The views of a scene show one set of named points, each view turned or mirrored, shifted and resized as a whole, with a little noise and some points left out.
In the rows, zero is written as 128.

Scene 1
View 1
Q_53: [116, 130, 139, 120, 126, 138, 122, 105, 107, 125, 127, 127, 136, 126, 131,
 130, 115, 129, 109, 118, 127, 125, 145, 122, 131, 112, 134, 135, 150, 125,
 144, 135, 131, 114]
Q_168: [118, 124, 140, 127, 134, 136, 125, 133, 129, 117, 124, 120, 123, 124, 131,
 127, 145, 137, 135, 119, 133, 125, 140, 124, 121, 122, 128, 110, 143, 133,
 145, 125, 145, 133]
Q_608: [113, 135, 137, 150, 120, 130, 134, 120, 130, 136, 127, 122, 115, 139, 123,
 130, 129, 118, 113, 137, 133, 137, 142, 160, 140, 110, 134, 139, 127, 128,
 122, 114, 132, 126]
Q_940: [118, 115, 125, 140, 150, 136, 128, 137, 135, 118, 132, 113, 126, 113, 126,
 136, 141, 132, 139, 126, 129, 120, 149, 127, 120, 125, 127,  93, 133, 123,
 139, 117, 139, 130]
Q_81: [120, 136, 161, 116, 113, 140, 119, 138, 132, 121, 115, 130, 112, 136, 128,
 120, 153, 135, 130, 116, 141, 133, 132, 133, 114, 119, 129, 125, 152, 151,
 153, 127, 148, 138]
Q_170: [117, 129, 138, 144, 128, 133, 130, 128, 134, 128, 126, 119, 116, 132, 124,
 129, 139, 126, 124, 132, 135, 134, 139, 149, 128, 119, 129, 122, 132, 133,
 131, 114, 141, 130]
Q_682: [117, 130, 140, 102, 133, 136, 118, 119, 108, 121, 122, 123, 138, 121, 134,
 133, 129, 133, 118, 109, 125, 112, 151, 103, 117, 117, 139, 114, 161, 128,
 158, 135, 128, 120]
Q_484: [120, 131, 144, 110, 124, 139, 118, 114, 108, 121, 123, 130, 135, 126, 133,
 128, 122, 135, 117, 109, 126, 124, 144, 112, 126, 116, 134, 130, 156, 131,
 151, 137, 136, 119]
Q_228: [117, 128, 139, 128, 126, 137, 125, 122, 123, 123, 126, 124, 125, 127, 129,
 130, 132, 130, 121, 123, 131, 130, 142, 131, 128, 115, 129, 124, 143, 132,
 143, 125, 139, 127]
Q_609: [115, 116, 110, 150, 154, 132, 134, 125, 133, 123, 137, 109, 132, 114, 127,
 141, 128, 123, 129, 135, 126, 118, 154, 136, 133, 123, 128,  98, 124, 114,
 129, 112, 132, 123]
Q_112: [117, 123, 131, 152, 136, 133, 134, 129, 134, 127, 130, 117, 116, 125, 124,
 131, 135, 127, 128, 136, 134, 132, 140, 152, 133, 120, 126, 117, 126, 130,
 127, 113, 141, 129]
Q_179: [116, 112, 106, 185, 158, 131, 144, 131, 148, 126, 142, 103, 120, 114, 119,
 142, 131, 121, 134, 151, 132, 131, 147, 167, 140, 127, 118,  98, 101, 113,
 108,  97, 140, 131]
Q_876: [117, 129, 145, 121, 128, 137, 123, 132, 127, 120, 123, 122, 121, 128, 129,
 125, 143, 131, 129, 118, 134, 126, 141, 129, 119, 120, 134, 115, 147, 136,
 150, 126, 139, 131]
Q_274: [119, 123, 141, 142, 131, 138, 129, 131, 132, 120, 127, 121, 120, 125, 126,
 123, 138, 137, 133, 126, 138, 138, 133, 139, 128, 118, 121, 121, 131, 137,
 134, 121, 150, 132]
Q_70: [118, 121, 124, 146, 141, 135, 131, 119, 126, 123, 133, 118, 130, 119, 128,
 133, 124, 131, 125, 130, 129, 129, 145, 136, 134, 119, 126, 114, 128, 123,
 131, 119, 138, 120]
Q_585: [116, 122, 120, 152, 141, 132, 133, 120, 130, 128, 135, 114, 126, 122, 125,
 137, 124, 121, 122, 135, 129, 129, 149, 148, 137, 117, 129, 117, 123, 119,
 124, 111, 133, 121]
Q_68: [116, 122, 126, 136, 143, 134, 128, 125, 127, 122, 131, 115, 130, 119, 126,
 135, 132, 128, 127, 125, 129, 121, 148, 129, 128, 122, 131, 107, 136, 123,
 137, 121, 135, 126]
Q_939: [117, 117, 118, 139, 151, 133, 127, 120, 121, 119, 136, 115, 140, 111, 129,
 140, 121, 129, 124, 125, 122, 120, 154, 123, 132, 121, 125, 105, 134, 113,
 135, 122, 130, 118]
View 2
Q_940: [126, 152, 111, 115, 151, 124, 105, 122, 130, 142, 126, 148, 119, 124, 109,
 112, 144, 135, 131, 149, 102, 126, 136, 142, 131, 106, 115,  77, 146, 115,
 112, 112, 152, 146]
Q_168: [123, 124, 129, 110, 133, 126, 114, 117, 102, 123, 150, 131, 116, 116, 104,
 136, 159, 131, 127, 129, 105, 121, 131, 131, 123, 100, 126, 104, 159, 123,
 102, 127, 133, 139]
Q_939: [101, 164, 107, 121, 140, 135, 100, 140, 136, 158, 118, 153, 131, 123,  85,
 114, 144, 127, 126, 132, 138, 112, 143, 138, 137, 119, 130,  98, 122, 133,
 119, 108, 160, 123]
Q_179: [137, 190, 118, 128, 168, 130,  85, 111, 181, 142,  52, 149, 119, 147, 141,
  87, 140, 101, 171, 165, 128, 128, 149, 141, 142, 133, 107,  59,  95,  68,
 163, 102, 132, 184]
Q_68: [113, 148, 115, 120, 138, 137, 109, 130, 127, 144, 127, 143, 119, 128, 100,
 125, 148, 132, 131, 132, 122, 117, 136, 133, 132, 108, 121,  98, 130, 125,
 116, 118, 144, 135]
Q_70: [107, 160, 123, 124, 140, 136,  99, 127, 136, 137, 109, 137, 120, 128, 102,
 123, 151, 114, 141, 133, 138, 117, 144, 133, 136, 120, 127, 106, 120, 115,
 126, 119, 137, 139]
Q_228: [115, 134, 130, 117, 132, 134, 109, 120, 112, 130, 135, 128, 113, 128, 107,
 138, 158, 127, 137, 126, 115, 123, 131, 127, 125, 107, 125, 106, 138, 114,
 107, 135, 124, 142]
Q_608: [109, 143, 144, 133, 125, 153, 100, 127, 140, 129,  89, 112, 106, 150, 124,
 144, 160, 111, 164, 106, 152, 117, 134, 113, 135, 127, 121, 130,  90,  96,
 124, 159,  93, 159]
Q_81: [123, 102, 149, 109, 116, 132, 125, 108,  85, 105, 163, 106, 100, 123, 116,
 167, 172, 130, 126, 111,  97, 123, 122, 115, 115,  91, 126, 126, 166, 115,
  89, 161,  94, 145]
Q_585: [111, 163, 121, 131, 141, 145,  96, 132, 148, 148,  86, 134, 117, 139, 111,
 120, 148, 114, 151, 130, 144, 118, 141, 130, 142, 128, 117,  99,  94, 103,
 133, 126, 129, 152]
Q_274: [121, 139, 136, 110, 140, 129, 101, 109, 116, 111, 127, 121, 112, 129, 119,
 133, 168, 105, 140, 138, 120, 124, 139, 121, 123, 110, 131, 108, 140,  94,
 119, 128, 117, 149]
Q_876: [119, 122, 131, 112, 122, 137, 117, 121, 100, 129, 148, 123, 106, 122, 104,
 145, 162, 133, 128, 119, 110, 123, 124, 125, 123, 100, 124, 117, 147, 125,
  97, 143, 121, 140]
Q_170: [123, 137, 136, 123, 134, 138, 103, 116, 130, 125, 110, 119, 106, 137, 122,
 133, 159, 120, 149, 126, 124, 123, 133, 124, 126, 113, 120, 112, 119, 101,
 121, 143, 105, 161]
Q_484: [ 86, 123, 131, 116, 112, 143, 115, 143,  92, 139, 155, 126, 124, 120,  75,
 160, 158, 130, 111,  96, 141, 114, 131, 121, 120, 109, 141, 143, 140, 153,
  89, 140, 136, 108]
Q_53: [ 72, 136, 129, 123, 112, 148, 112, 152, 101, 145, 148, 126, 133, 117,  64,
 161, 154, 124, 113,  90, 160, 103, 134, 119, 128, 115, 146, 154, 126, 158,
  95, 134, 145,  98]
Q_682: [ 89, 125, 114, 118, 117, 147, 122, 142,  92, 152, 169, 143, 121, 113,  68,
 154, 150, 156, 104, 104, 121, 111, 127, 128, 126,  96, 131, 125, 150, 165,
  81, 137, 152, 108]
Q_609: [119, 171, 107, 127, 150, 132,  96, 132, 152, 158,  98, 153, 123, 132, 105,
 102, 135, 135, 142, 143, 124, 119, 144, 146, 145, 118, 116,  80, 113, 118,
 127, 109, 158, 149]
View 3
Q_939: [141, 118, 125, 145, 140, 118, 139, 140, 138, 124, 130, 138, 116, 156, 114,
 119, 111, 117, 118, 131, 113, 122, 123, 124, 136, 120, 153, 133, 149, 126,
 132, 130, 126, 128]
Q_682: [139, 137, 132, 154, 137, 121, 135, 137, 125, 128, 130, 121, 117, 166, 125,
 141, 125, 103, 154, 129, 107, 109, 126, 124, 141, 138, 126, 100, 145, 131,
 127, 150, 128, 124]
Q_53: [138, 134, 146, 156, 139, 120, 132, 134, 134, 130, 124, 127, 106, 158, 119,
 126, 127, 114, 141, 130, 112, 112, 134, 106, 140, 130, 117, 117, 143, 128,
 138, 138, 139, 144]
Q_274: [135, 132, 130, 118, 121, 137, 126, 128, 124, 133, 139, 128, 127, 143, 112,
 127, 124, 120, 130, 133, 150, 122, 143, 122, 149, 135, 114, 134, 123, 129,
 134, 133, 126, 121]
Q_170: [137, 126, 137, 131, 134, 125, 128, 130, 135, 133, 133, 138, 120, 144, 110,
 115, 118, 127, 115, 131, 133, 122, 132, 116, 140, 127, 125, 141, 132, 126,
 133, 123, 133, 133]
Q_876: [136, 135, 134, 129, 129, 130, 126, 128, 123, 131, 137, 125, 124, 152, 118,
 131, 123, 117, 137, 132, 135, 120, 136, 123, 144, 142, 119, 119, 131, 131,
 127, 139, 126, 121]
Q_179: [145, 105, 122, 109, 137, 120, 130, 132, 146, 131, 140, 153, 131, 132,  99,
  92, 100, 143,  76, 135, 145, 139, 123, 124, 135, 110, 158, 180, 132, 125,
 131, 101, 125, 126]
Q_112: [139, 127, 134, 123, 132, 127, 124, 128, 137, 132, 139, 138, 123, 142, 110,
 114, 114, 133, 110, 134, 143, 126, 134, 119, 142, 128, 128, 148, 129, 128,
 127, 122, 130, 129]
Q_70: [137, 122, 132, 134, 135, 122, 133, 135, 135, 127, 130, 139, 119, 147, 110,
 115, 116, 121, 115, 131, 127, 126, 131, 116, 139, 121, 138, 144, 138, 126,
 138, 125, 131, 132]
Q_585: [140, 121, 136, 134, 142, 117, 129, 130, 142, 131, 132, 144, 117, 144, 110,
 109, 110, 134, 104, 133, 129, 125, 123, 116, 135, 122, 139, 150, 139, 127,
 130, 117, 134, 136]
Q_609: [144, 115, 122, 133, 138, 118, 137, 137, 140, 125, 136, 142, 124, 151, 110,
 114, 103, 125, 105, 131, 124, 129, 119, 132, 135, 120, 156, 146, 145, 128,
 126, 121, 124, 123]
Q_484: [135, 135, 142, 155, 136, 124, 134, 134, 127, 129, 126, 122, 110, 159, 122,
 133, 129, 106, 151, 130, 113, 110, 136, 113, 143, 135, 117, 107, 142, 129,
 138, 149, 135, 135]
Q_68: [141, 125, 126, 136, 134, 124, 133, 135, 132, 128, 134, 133, 124, 153, 116,
 122, 115, 117, 125, 132, 124, 123, 127, 127, 139, 128, 140, 132, 140, 130,
 130, 131, 127, 121]
Q_608: [138, 137, 150, 133, 140, 123, 114, 119, 140, 135, 130, 137, 116, 138, 109,
 109, 118, 143, 111, 135, 141, 122, 132, 105, 139, 130, 108, 147, 125, 129,
 127, 114, 141, 145]
View 4
Q_53: [128, 132, 121, 129, 119, 115, 119, 133, 109, 108, 135, 142, 122, 114, 131,
 160, 149, 113, 112,  98, 104, 147, 137, 120, 150, 139, 140, 139, 115, 119,
 115, 124, 126, 150]
Q_940: [146, 137, 125, 117, 113, 138, 126, 126, 146, 127, 123, 119, 119, 140, 136,
 134, 122, 105, 137, 124, 132, 123, 156, 137, 144, 108, 105, 116, 136, 130,
 115, 126, 149, 114]
Q_939: [143, 131, 128, 112, 121, 135, 114, 121, 143, 107, 133, 123, 123, 128, 126,
 152, 123, 104, 130, 125, 134, 134, 155, 133, 142, 110, 103, 127, 135, 136,
 111, 130, 140, 116]
Q_274: [138, 138, 127, 122, 113, 119, 121, 122, 118, 141, 132, 146, 138, 138, 149,
 121, 145, 107, 136, 112, 141, 116, 139, 120, 141, 112, 107, 120, 132, 121,
 113, 126, 135, 125]
Q_609: [148, 128, 124, 102, 130, 137, 109, 121, 142, 106, 132, 119, 118, 130, 125,
 154, 111, 105, 131, 138, 142, 141, 154, 129, 138, 107, 102, 133, 135, 139,
 111, 131, 147, 114]
Q_228: [136, 136, 127, 123, 113, 126, 123, 128, 118, 134, 126, 136, 123, 138, 146,
 126, 140, 111, 127, 115, 127, 129, 138, 124, 146, 120, 122, 122, 125, 120,
 115, 124, 139, 129]
Q_81: [133, 150, 133, 143,  87, 115, 139, 135,  99, 172, 113, 149, 122, 156, 176,
  86, 165, 111, 129, 100, 121, 115, 124, 118, 159, 119, 142, 101, 117,  95,
 117, 117, 139, 140]
Q_70: [139, 128, 125, 113, 125, 125, 111, 122, 126, 114, 135, 137, 133, 124, 132,
 147, 131, 109, 129, 119, 137, 133, 145, 123, 139, 116, 106, 133, 133, 134,
 113, 128, 135, 124]
Q_179: [159, 122, 126,  81, 142, 132,  84, 114, 135, 117, 143, 134, 137, 137, 128,
 132, 108, 103, 147, 155, 190, 127, 145, 121, 120,  90,  66, 140, 147, 153,
 106, 142, 153,  90]
Q_170: [143, 132, 127, 112, 119, 119, 107, 127, 109, 137, 131, 147, 130, 136, 150,
 120, 139, 111, 128, 125, 148, 131, 132, 117, 141, 112, 116, 128, 128, 123,
 113, 131, 141, 126]
Q_682: [128, 138, 123, 138, 107, 129, 142, 138, 128, 113, 118, 121, 101, 124, 130,
 154, 141, 112, 113,  99,  84, 145, 149, 132, 164, 138, 151, 117, 116, 113,
 118, 115, 133, 147]
Q_876: [136, 140, 127, 127, 108, 123, 129, 133, 118, 139, 120, 137, 118, 139, 151,
 123, 144, 112, 125, 110, 118, 130, 139, 124, 151, 121, 130, 115, 121, 114,
 115, 121, 138, 135]
Q_168: [135, 142, 125, 128, 103, 127, 136, 128, 129, 137, 123, 129, 122, 142, 147,
 124, 142, 108, 131, 108, 122, 120, 148, 129, 148, 116, 122, 109, 128, 118,
 116, 124, 143, 129]
Q_112: [145, 132, 125, 108, 122, 121, 105, 124, 115, 129, 130, 144, 130, 138, 145,
 125, 131, 107, 133, 127, 153, 129, 136, 117, 136, 106, 106, 130, 134, 129,
 109, 130, 142, 119]

In a view up to two points have been moved. Name them for each view, in the order of its rows, or write none.
view 1 => Q_228
view 2 => Q_53
view 3 => Q_274, Q_170
view 4 => Q_939, Q_81

Scene 2
View 1
Q_708: [135, 116, 142, 118, 120, 138,  90, 136, 135, 125, 118, 129, 101, 121, 127,
 127,  99, 137, 125, 130, 149, 104, 121, 120, 131, 126, 103, 125, 127, 124,
 114, 145, 158, 121]
Q_410: [131, 119, 133, 132, 126, 124,  98, 124, 137, 119, 130, 138, 121, 106, 127,
 115, 109, 156, 119, 154, 156, 123, 137, 134, 111, 125,  99, 110, 150, 168,
 113, 144, 122, 130]
Q_172: [121, 133, 130, 128, 117, 135, 107, 115, 130, 130, 129, 112,  97, 122, 116,
 140, 133, 129, 123, 128, 121, 143, 123, 139, 141, 110, 116, 125, 126, 117,
 125, 135, 137, 148]
Q_327: [145, 104, 133, 127, 108, 137,  89, 120, 142, 141, 125, 126, 108,  99, 110,
 122, 100, 155, 112, 164, 170, 144, 150, 142, 116, 118,  90, 109, 150, 161,
 117, 144, 131, 145]
Q_758: [137, 114, 101, 135, 133, 120, 119, 108, 153, 123, 131, 133, 125,  99, 119,
 137, 121, 145, 120, 158, 143, 144, 140, 140, 128, 105, 100, 119, 130, 151,
 112, 143, 118, 138]
Q_431: [108, 141, 133, 138, 127, 120, 110, 115, 123, 111, 136, 130, 116, 122, 122,
 122, 133, 146, 124, 137, 123, 142, 122, 143, 120, 118, 112, 121, 149, 152,
 120, 134, 110, 143]
Q_244: [138, 119,  96, 128, 138, 121, 128, 117, 152, 113, 129, 138, 129, 105, 136,
 142, 119, 130, 130, 141, 132, 121, 127, 122, 136, 108, 108, 129, 109, 134,
 104, 141, 128, 115]
Q_778: [123, 131, 129, 119, 114, 142, 110, 119, 131, 135, 125,  99,  79, 135, 118,
 155, 132, 107, 127, 106, 112, 132, 114, 123, 168, 109, 123, 137, 103,  77,
 124, 137, 158, 144]
Q_501: [118, 135, 108, 127, 143, 121, 128, 121, 139, 107, 133, 132, 120, 126, 139,
 142, 130, 117, 136, 115, 111, 115, 110, 121, 148, 113, 124, 138, 104, 114,
 113, 137, 135, 119]
Q_153: [108, 142, 123, 144, 130, 114, 115, 106, 129, 112, 140, 134, 126, 115, 119,
 123, 141, 151, 120, 147, 125, 149, 129, 150, 117, 114, 113, 119, 155, 162,
 120, 131, 101, 144]
Q_502: [120, 129, 123, 129, 113, 134, 110, 109, 134, 137, 130, 105,  92, 123, 106,
 145, 135, 127, 122, 130, 124, 155, 131, 142, 150, 105, 115, 124, 127, 113,
 126, 135, 137, 154]
Q_506: [130, 122, 148, 119, 116, 142,  91, 136, 132, 127, 119, 122,  96, 126, 125,
 131, 103, 135, 124, 125, 143, 111, 125, 124, 136, 129, 106, 126, 129, 119,
 118, 140, 158, 130]
View 2
Q_506: [154, 151, 153, 132, 122, 135, 139, 113, 144, 130, 108, 113, 135, 157, 130,
 134, 132,  87, 150, 118, 142, 130, 116, 115, 129, 120, 143, 139, 128, 137,
 106, 110, 115, 109]
Q_708: [150, 169, 143, 127, 110, 145, 151, 107, 147, 147, 100, 124, 138, 154, 121,
 128, 143,  98, 153, 111, 145, 127, 118, 120, 122, 128, 147, 130, 142, 122,
 109, 131, 124,  90]
Q_153: [ 93,  99, 134, 148, 116, 128, 124, 132, 139, 103, 131, 107, 139, 161, 133,
 149, 125, 104, 136, 158, 104, 145, 100, 107, 147, 113, 109, 128, 108, 128,
 101, 117, 118, 166]
Q_778: [183, 139, 199, 109, 148, 145, 114,  95, 134, 115, 132,  99, 125, 119, 143,
 151,  97,  86, 113,  94, 157,  95, 138, 117, 146, 125, 170, 155, 112, 106,
 127, 101, 123,  84]
Q_244: [103, 128, 141, 122, 110, 163, 139, 111, 143, 133, 117, 126, 145, 125, 113,
 141, 112, 126, 114, 134, 127, 110, 111, 120, 131, 135, 144, 123, 128,  91,
 125, 168, 134, 123]
Q_431: [114, 108, 138, 144, 116, 129, 121, 127, 138, 109, 130, 110, 130, 156, 136,
 147, 134, 100, 141, 147, 112, 149, 105, 107, 142, 117, 111, 135, 119, 129,
 102, 109, 119, 149]
Q_327: [106, 150, 117, 128, 102, 128, 164, 136, 148, 126,  93, 126, 178, 186, 122,
 133, 123, 104, 159, 148, 128, 143, 101, 124, 125, 106, 115, 118, 111, 162,
  91, 136, 101, 174]
Q_758: [ 86, 114, 123, 130, 101, 141, 145, 133, 142, 121, 114, 123, 162, 158, 119,
 145, 112, 117, 128, 156, 121, 131,  98, 115, 134, 120, 121, 122, 115, 124,
 105, 152, 118, 169]
Q_502: [139, 121, 161, 119, 125, 142, 128, 119, 138, 112, 127, 110, 148, 142, 134,
 149, 101,  99, 121, 131, 135, 116, 117, 115, 145, 116, 140, 138, 107, 121,
 112, 111, 115, 132]
View 3
Q_758: [122, 129, 138, 105, 133, 131, 147, 115, 100, 125, 116, 140, 134, 107, 143,
 136, 121, 123, 134, 103, 120, 144, 119, 126, 120, 148, 142, 128, 100, 104,
 119, 140,  82, 172]
Q_708: [ 72, 147, 127, 146, 114, 122,  87, 113, 115, 133, 112,  99, 122, 118, 129,
 174, 109,  89, 154, 110, 151, 100, 109, 144, 118,  89, 114, 125,  93, 122,
 127, 127, 136, 117]
Q_410: [110, 145, 140, 118, 123, 124, 113, 109,  94, 130, 110, 122, 118, 102, 152,
 159, 112, 111, 142, 108,  95, 128, 109, 124, 106, 127, 140, 131,  89,  93,
 130, 128,  87, 155]
Q_778: [ 75, 100, 119, 155, 135, 115, 114, 132, 129, 132, 131, 157, 144, 168,  87,
 151, 146,  92, 120, 120, 205,  82, 128, 174, 137,  86,  93, 116,  92, 168,
 143, 165, 196, 107]
Q_153: [135, 114, 132, 108, 133, 127, 139, 119,  72, 121, 107, 159, 124, 125, 133,
 133, 124, 128, 104, 126,  98, 116, 108, 135, 108, 148, 130, 120, 102, 113,
 133, 160,  97, 178]
Q_172: [ 99, 109, 132, 134, 134, 116, 125, 126, 107, 124, 124, 160, 132, 150, 108,
 145, 139, 107, 112, 119, 150, 102, 122, 152, 121, 113, 111, 122,  88, 137,
 150, 166, 148, 137]
Q_327: [ 92, 149, 159, 110, 124, 115, 116, 105, 113, 120, 138, 134, 106, 101, 157,
 160, 131, 104, 152,  98, 101, 154, 124, 122, 113, 121, 142, 152,  69,  87,
 165, 121,  91, 141]
Q_502: [ 96, 106, 138, 130, 133, 119, 130, 127, 119, 120, 138, 170, 134, 155, 106,
 140, 153, 102, 113, 115, 153, 117, 130, 155, 125, 120, 110, 134,  82, 140,
 164, 163, 149, 135]
Q_244: [ 98, 129, 120, 134, 141, 142, 141, 125, 120, 139, 105, 115, 156, 109, 123,
 140, 113, 111, 148,  98, 179, 128, 113, 138, 138, 135, 124, 122, 120, 131,
  85, 139, 106, 151]
Q_431: [129, 116, 123, 119, 127, 116, 126, 121,  78, 124, 106, 155, 128, 132, 125,
 143, 118, 121, 107, 125, 103, 102, 107, 138, 103, 132, 122, 115,  95, 118,
 133, 157, 107, 170]
Q_501: [104, 110, 100, 141, 134, 142, 132, 130, 103, 143,  99, 122, 167, 138, 103,
 140, 109, 108, 126, 116, 187,  84, 106, 157, 130, 128, 106,  99, 128, 148,
  81, 154, 146, 145]
Q_506: [ 89, 132, 132, 139, 121, 114,  94, 121, 105, 129, 122, 130, 118, 130, 124,
 168, 125,  94, 134, 120, 133,  97, 112, 146, 109,  95, 115, 127,  87, 126,
 146, 142, 139, 122]
View 4
Q_172: [130, 114, 114, 126, 131, 115, 127, 127, 145, 141, 127, 135, 113, 133, 120,
 117, 128, 114, 145, 123, 145, 135, 140, 126, 106, 139, 129, 134, 122, 111,
 114, 121, 129, 132]
Q_758: [117, 130, 141, 116, 146, 145, 118, 124, 129, 128, 144, 140, 110, 133, 124,
 142, 145, 139, 128, 154,  87, 164, 108, 131, 130, 126, 119, 138, 127, 124,
 152, 109, 128, 126]
Q_506: [129, 101, 108, 129, 130, 107, 126, 134, 116, 141, 135, 139, 117, 124, 121,
 129, 131, 121, 136, 122, 126, 137, 132, 146, 134, 130, 126, 118, 113, 116,
 108, 138, 109, 125]
Q_244: [134, 139, 147, 124, 145, 145, 114, 152, 115, 133, 108, 134, 127, 133, 124,
 158, 137, 130, 126, 139, 109, 159, 129, 134, 114, 132, 149, 148, 112, 144,
 147, 127, 129, 128]
Q_410: [118, 111, 124, 117, 148, 130, 122, 125, 108, 139, 152, 139, 114, 119, 117,
 149, 149, 140, 126, 149,  81, 154, 111, 145, 153, 119, 110, 126, 124, 120,
 137, 123, 109, 125]
Q_501: [157, 139, 131, 123, 140, 123, 107, 150, 128, 143, 104, 109, 133, 128, 110,
 147, 132, 121, 138, 120, 137, 142, 148, 129,  97, 130, 156, 156, 129, 143,
 132, 137, 131, 138]
Q_708: [130, 100, 119, 132, 130, 112, 121, 148,  93, 146, 122, 140, 126, 122, 121,
 148, 130, 118, 128, 123, 121, 145, 137, 150, 145, 123, 139, 116,  99, 128,
 106, 151, 102, 118]

In a view up to two points have been moved. Name them for each view, in the order of its rows, or write none.
view 1 => Q_758, Q_506
view 2 => Q_327, Q_502
view 3 => none
view 4 => none
